Each row is a point on a landscape with many peaks, with its height.
From any point a climber takes the steepest step (rise divided by distance) to one of its 3 nearest points. It stops when none of these is higher. Distance is the straight distance between rows; heights are no part of it.
<468>: [-21 -11  16   1  -2 -34   0  45   7  15 -18  17  -8 -17  17  36  -3   9
  -9   9]  h=712
<967>: [ 21  -8   1  10  -9 -40  11 -29   6  -5   3   7  11  32  23   0   6  16
   1  -6]  h=701
<591>: [-13 -38   9 -16  22  20   3  -3  -3 -22 -10  -3 -16  13 -20   6  -6  18
 -27  12]  h=848
<649>: [-13  -6 -11  -7  -7  27  29 -17 -18 -17   4 -25   4  20 -11  -4 -15  11
 -10  14]  h=379
<145>: [ -5 -33 -14 -13   4  16  14 -11   3 -16  -9  -9 -13   8  -7 -19  13  33
 -18  -3]  h=777
<428>: [  3  26  10   9 -12   4 -23  16  -3  15   9  -9   9   2   7   0 -13 -41
   7  22]  h=341
<879>: [ -1 -11   4  20  -8 -37   9  33  39   5 -16  -7  -1   0  34  17  -3 -23
   3 -10]  h=719
<290>: [ -8  -8   9  22   6 -33   6   9  17  29  -4   6   2 -10   2  37  -3  12
  -8   0]  h=861
<398>: [ 19  -9   6 -16  -5  22 -15 -12   5   7   2  26 -11 -22 -13  -9   8   3
   0 -13]  h=754
<167>: [ -5  -2   8  -8   0  15 -32   3  12  14  10   2   9 -10 -11 -16  12  -1
  15   7]  h=392
<573>: [-30   1  11   6   8 -32 -13  30   7  37 -24  -2   3  -9   4  33 -14 -10
  -9  13]  h=871
<626>: [ 18  34  -4  14   5 -10  23  -7  -9 -17  -8  17  -1  -9  13  28  18  34
  11 -11]  h=791
<840>: [ 16 -33  -6 -39   5  14   7  -6  11 -23  -7   5 -32   9  -5  -9   8  32
  -6 -17]  h=643
<698>: [  2  29  -2  15   8 -22   8   5 -11  -7  -9 -23  -5  12  29 -17 -23 -24
 -15   6]  h=799
<846>: [ -4   2 -11  -9  13   4   3   4 -14 -16   2  16 -26  -7  13  -4 -24 -36
 -12   0]  h=691
<147>: [ -7  36   1 -10   8 -11  -7  -1 -27 -10  -5 -17  -7  -5  32  -6 -26 -37
 -11  14]  h=767
<445>: [ -6 -16   5  -4  21   6  -8   1  -5 -23 -11  -1 -19   1 -17   3   4   0
 -16 -11]  h=748
<1107>: [-11 -21  -1 -20   9  15   2 -19  -6 -11   1 -15  -5   2  -8 -10  -1  25
  -5  14]  h=752
<851>: [ 19   0   2  -7   1  20 -13  -8  12  -4   4  14 -10  -9 -11   4  24  13
  18 -19]  h=774
<770>: [ 12   7 -22  -5 -24  27   4  14   5  10  -6 -12  53 -14 -36 -20   4  11
   2  12]  h=346
<743>: [  9  22 -37 -13 -28  40  12   3  33  10   4 -13  37 -14 -30   9   3  24
  19   3]  h=314
<666>: [-21 -13   6 -17  -3   6  -3 -19 -11  -2  12 -18   4   7 -22 -16  -1  13
 -16  12]  h=539
<149>: [ -2   0  27  37   7 -22   6   0  19   8 -15  -7  11   6  -2  31  15  17
   6  -8]  h=741
<528>: [  8 -27  10  11  -9 -35  19  15  15  -5   2  -1 -11  33  25   4   2 -12
  -2 -21]  h=740
<767>: [  0   3   8   2  15  19  -9   8 -12   0   9  14   0 -18  -1  27  30  20
  27  -1]  h=836
<180>: [ 19  31   8  12  -5 -19  -3  -9 -20  -6   2   9  -6  -3  15 -10  -6  -6
   2 -15]  h=814
<138>: [ 10  19  -8  26  -4  -3  16  -6 -17   0  -1  15  -8 -14   3   5  15  23
  11 -11]  h=830
<752>: [-17  -4   8  23  10 -21   1  11  27  28 -19 -11   1  -4  -5  39  -7  -8
  -7   9]  h=778
<993>: [-11  -5  -7 -28 -20  13   8 -20  -5 -24   4 -23   7   4 -19 -21 -15  19
  -4   8]  h=414
<997>: [-15 -25   8   2   9 -33   9  35  17 -22  -7 -16 -13  35  23  12  -6 -10
   0 -13]  h=747
<957>: [ 16  -9 -17 -11  -1  -6  12  -5 -17 -25 -19  22 -33  -2   3  -2   8  12
  -2 -35]  h=779
<74>: [ 10  -6   7  10   9 -37  23  15 -13 -12   6   4  -7  49  -3   3   2  -8
 -23  -9]  h=743
<16>: [ -8 -19   1 -18  15  11  -8 -12  -2 -17  -7  -3 -21  10 -13 -15   1   8
  -7 -10]  h=702
<1117>: [ -3 -17  -3  -3 -19 -40   2  33  29 -20 -18 -17 -10   7  39  12 -24 -14
  -6 -10]  h=737
<1090>: [ 12  13  -1  14 -11  15  -4 -10 -17  -2   6  21  -5 -20  -7   8  10  12
  12 -13]  h=840
<280>: [-11  -2  10  11   0 -39  10   4  25   9 -13  -8  10  21  34  -4 -11 -25
   2  11]  h=734
<219>: [ 23   8 -15  -3  -8   7  -9 -14   0  -7 -16  22 -15  -1  -5  -7  14   2
  11 -29]  h=802
<557>: [ -8   3  12  -5   0  -5 -25   7  14  31  20  18  20 -12  -7 -20  -1 -36
  12  15]  h=87
<608>: [  9  16  11  26  -9 -23   9 -18  -6  -5  -6  11  -1   0  -2   0   4  21
   9  -9]  h=807
<1149>: [ 14   1  -4  -5  14 -24  11  13 -35 -18  12  13 -14   0  18 -17 -17 -29
  -6  -5]  h=703
<603>: [  6 -22   6 -38  -2  27   0 -26  18   6  -4   6  -9  -4  -2 -18  21  32
 -14   2]  h=591
<417>: [ 17 -32  -6 -21  21  23  10   2   5 -23 -32  20 -22  25  -3  12   4   4
 -17  -6]  h=590
<917>: [ -3  -8   9 -17 -12  13 -27  -8   3   9  11   7  10 -18 -13 -15  15  -6
   7  -4]  h=663
<1065>: [  1   2   7  37  13 -14  19  -8  -5  22   1  -4  -3  10  -4  28  24  35
  -2  -1]  h=813
<810>: [ 32 -21 -12 -22  -5   7   5 -18   0 -19 -22  14 -31  -6   0  10  24  21
  22 -39]  h=872
<1007>: [ 16 -23 -10 -10  -4  15  -2 -23  19   2   8  16   8  -8 -21  10  26  25
  -2  15]  h=696
<150>: [-11  -9 -26  -7  -9  38  50  -8  -3 -24  -4 -28  -8  17 -13  -3   2  16
  16  10]  h=372
<490>: [-18 -16   5 -11   7  28  20 -17  -3 -25  -2  -3 -22  16 -11  -3   3  25
 -20   7]  h=849
<579>: [  7  -5  12  33  18 -11   3   4   4  15  -4  -7   9   5   2  29  -3   0
  -1   4]  h=833
<753>: [  2   8  -3  -6  -1  -2   0   5 -20 -21 -11  18 -19 -14  15 -14   1  -7
   3 -35]  h=812
<1064>: [ 16  22  14  27   9  15   3 -10 -11   3   4  10  10  -8   5  20  15  20
  16  -3]  h=847
<962>: [ 28   5 -21  -1   0 -28  21   5 -27 -22 -10  22 -22  23   7  10   1   8
 -14 -20]  h=724
<135>: [  1  22   0  -9  15  -8 -20  18 -22  -5  12   2 -22  -6   8 -11 -16 -32
   0 -14]  h=659
<901>: [ 11 -49  -7 -19  11  19   9  -8  -8 -18 -25   8 -32  14 -14  -4   9  17
 -18 -27]  h=629
<432>: [ 17  -4 -12 -32  14  32   0 -12   5  21  14  22 -12  -6 -20  19  33  39
  13   5]  h=762
<560>: [  7   1 -13 -25 -35  12   0  -7   4 -17   8 -23  44  -5 -18 -23  -7  12
 -13  -3]  h=383
<811>: [ 11  35   4  -1  -6   2 -20   0  -8  10  17  -6 -10 -12  18  -8 -18 -30
  11  -9]  h=561
<233>: [ -8 -18   6   6   3 -42   6  21  25 -10  -9 -12  -4  28  34  16 -19 -26
  -9   4]  h=742
<823>: [  9  -1 -21  -9   2  55  39  -3 -11 -18  10 -21   2  28 -29   3  -5  -2
  31  -3]  h=367
<832>: [ -3  -9 -17  -6 -14  14   0   1   1   9  10   5  41 -18 -29  -8  32  22
  -4  26]  h=338
<349>: [ -8  14 -19   5  12 -16  -5  16 -21 -13  -1  19  -3   6  16   8 -16 -38
 -17  -5]  h=736
<1110>: [-21   3   2 -22   3  -7 -34   1   6  24  20   5  -5 -13  -3 -18 -12 -27
   3   4]  h=319
<98>: [ -6   9 -13  17  25 -39   3   7 -19 -11   6   2 -11  21  14  -3 -11 -35
 -22  11]  h=772
<1068>: [-27 -10   6 -13  26   6  -7 -10 -16  -2  15  -2  -5  -2 -10 -18  -4 -27
 -19  19]  h=441
<741>: [ -6  43  11  18   2   9  -9  12  -1  32  -8 -15  28   8 -14  17 -36  -9
  -1  43]  h=144
<864>: [  8  14   8  -2  -4  14 -27  -6  -6   9   7  10  -6 -20   6 -14  11 -19
  18 -13]  h=508
<463>: [ -9   5  11   7   1  22 -24  20   3  34  26  14  10 -12 -11  -3   7 -17
  15  10]  h=229
<583>: [  0 -19  -5 -31  15  21  15  -6  -3 -15 -16  11 -30  -6  -2 -14  14  17
 -10 -19]  h=670
<416>: [ 12 -22  23  14  -7 -35   6  21  44   0 -14   4  -5  18  13  11 -11  -4
  -1  -9]  h=704
<395>: [-17 -13  -5 -19  19  11 -28 -10  -9  -4  13  -2 -16  -1  16  -8 -14 -17
  -3 -20]  h=355
<692>: [ -1  11  17   7   2  28 -29  26  10  32  21   8  33 -15  -6   2  -1 -30
  12  20]  h=77
<892>: [ 21   1   1  33  -8 -14  17 -17  16  11  -1   0   5   6  -2  12  -3  11
   3   8]  h=837
<273>: [-20 -13  -4 -15 -18   4 -20   0  12   2  17  -6  21   3 -16 -33 -23  -8
 -15  19]  h=208
<620>: [  3  -8  10   6  -5 -44  12  14  31  14 -19 -11   1   1  30  14 -18  -9
  11  -8]  h=723
<510>: [ 21  18 -12 -17   8  20  -7   0 -32   7  -1  21 -15 -19 -13  26  46  40
  22  -8]  h=805
<746>: [-15  37  17  43  -4  -1   5   1   4  30   0 -18   4  13   4  22  -5  15
   0  18]  h=683
<405>: [ -3 -11  -1  26  10 -43  15  15  -4 -16   5  -6  -5  27  21   9  -8  -5
  -4   0]  h=755
<288>: [ 18  33   4  19 -11   5  -2   6  -5   2  10  -4  14 -10   4   6   4   2
  20  10]  h=877
<685>: [-29 -22   5 -11  -5   5  -9 -17  -5  -2   7 -15   9   3 -15 -24 -16  -7
 -23  42]  h=381
<565>: [  0  -8 -17 -25 -31  27  11 -21  16   5  -2 -13  40  -4 -23 -15   8  21
   2   8]  h=482
<114>: [ -5  -5  -7 -10   2  48  16   5   0 -18  14 -39  21  17 -11 -16 -23   7
  22  -8]  h=364
<661>: [-31 -27   3  -3   8  17   2 -10  -8 -28  -2  -3  -3   9 -10  -8  -5 -14
 -21  19]  h=574
<578>: [ -4  -6   9  31  13 -38  23  -2  19  12  21  -8   7  21  21  -4 -13 -15
 -12  -5]  h=744
<500>: [-10 -13 -20  -8 -22  11  -2   0   2   1   2  -7  44  -7 -21 -16   3   7
   4   8]  h=389
<79>: [-17 -24  10 -32   3  10 -13 -19   6  -4  13  -6  -5  -7  -8 -18  -3  -6
  -7   1]  h=562
<453>: [ 13 -10   5 -15   4  14 -18   2   2   8  12   6   7 -15 -11 -10  34  19
  18  -6]  h=745
<498>: [ -7  53  12  19 -11  12 -17  18 -19  16   6  -3  10  -2   6   6 -15 -16
   6  15]  h=366
<664>: [ -3   6 -36 -21 -28  27  14 -12   9 -23   8 -39   6   9  -7 -11  -1  24
   5  -9]  h=371
<249>: [ -2   5   9  36   9 -15  12   4   3  19   3 -13   9  -4  -3  15  -2  24
  -9   1]  h=868
<81>: [-28  -9   2 -22   4   6 -24   5 -14   1   3  11 -18 -16 -10  -2 -13 -23
  -7  -1]  h=380
<918>: [-22  15   6  27  16 -35   2   6  31  32 -19 -15   5 -13  17  12 -20 -18
  -7  19]  h=682
<545>: [ 24   4 -24   5 -13  -5  27 -36  -8 -10 -14  28  -5   2  10   4  12  13
  21 -40]  h=722
<1077>: [ -2  20  16  -6  -2   2 -27  14 -10  12   4   2   2 -22  16  -7  -2 -43
  13   6]  h=469
<248>: [  9   7  -4  17 -15  -6 -11 -17 -13  -7  -4  18  -6  -9  -1  -4   1  -7
  15 -24]  h=831
<551>: [ -8  17  11  16   8  24 -13  38   2  15  18  -8  15  -5   1   2   2 -35
  10  23]  h=21
<266>: [ 27   0  -8   2  -6 -20  27   0 -38 -31 -14  13  -6   5  17   0  -5   6
 -14 -19]  h=698
<1142>: [ -3  22  13  23  -4 -11  20   1  -7  22  -4  -8   2  -3 -18  20  11  30
  10   9]  h=885
<276>: [ 12  32  11  29  -6 -16 -14  -2  -5  19  -3   3  -7 -21  11 -11  -9 -18
  24  -2]  h=729
<486>: [ 10  14   9  -5   8  29 -24  14 -16  14  12  18  12 -11   2   1  24   2
   7   3]  h=768
<856>: [ 14  -8 -19 -10 -18  21   0 -20   9  -1  -5 -19   7 -10 -10  -5  18  38
 -11   7]  h=609
<364>: [ -3  26  11  27  -8 -23  -6 -12   6  11  -3  -8  10  -5  16  -7 -14  -9
  -7  14]  h=854
<291>: [ -9 -11  -6 -14 -18   1 -18  -6  14  22  12   4  33 -15 -16 -28   0  -4
   0  23]  h=891
<552>: [ -2 -13   4 -18   7  11 -10 -26  21   0   4   0   5  -6 -17 -19   9  17
  -5   9]  h=647
<796>: [-25   6  -3 -11  23  -9 -13  13 -13 -14   5   5  -9 -15   5 -10 -20 -57
  -7  15]  h=636
<355>: [ -8  27   6  19 -12   2 -16   3 -10  12   9   3  11 -11  23   3 -11 -20
  13   0]  h=485

Where does a climber stop that starts at each point below?
<864>: <288>
<81>: <490>
<417>: <490>
<79>: <490>
<901>: <490>
<879>: <405>
<557>: <288>
<463>: <288>

Call two points neighbours if one is among the 3 nearest of the other. Go from one point of each pair to the other, from neighbour to neighbour, staying as high as possible. Name the lowest point that can't be avoided.
<1142> and <810>: <219>
<405> and <490>: <552>
<288> and <1142>: <608>
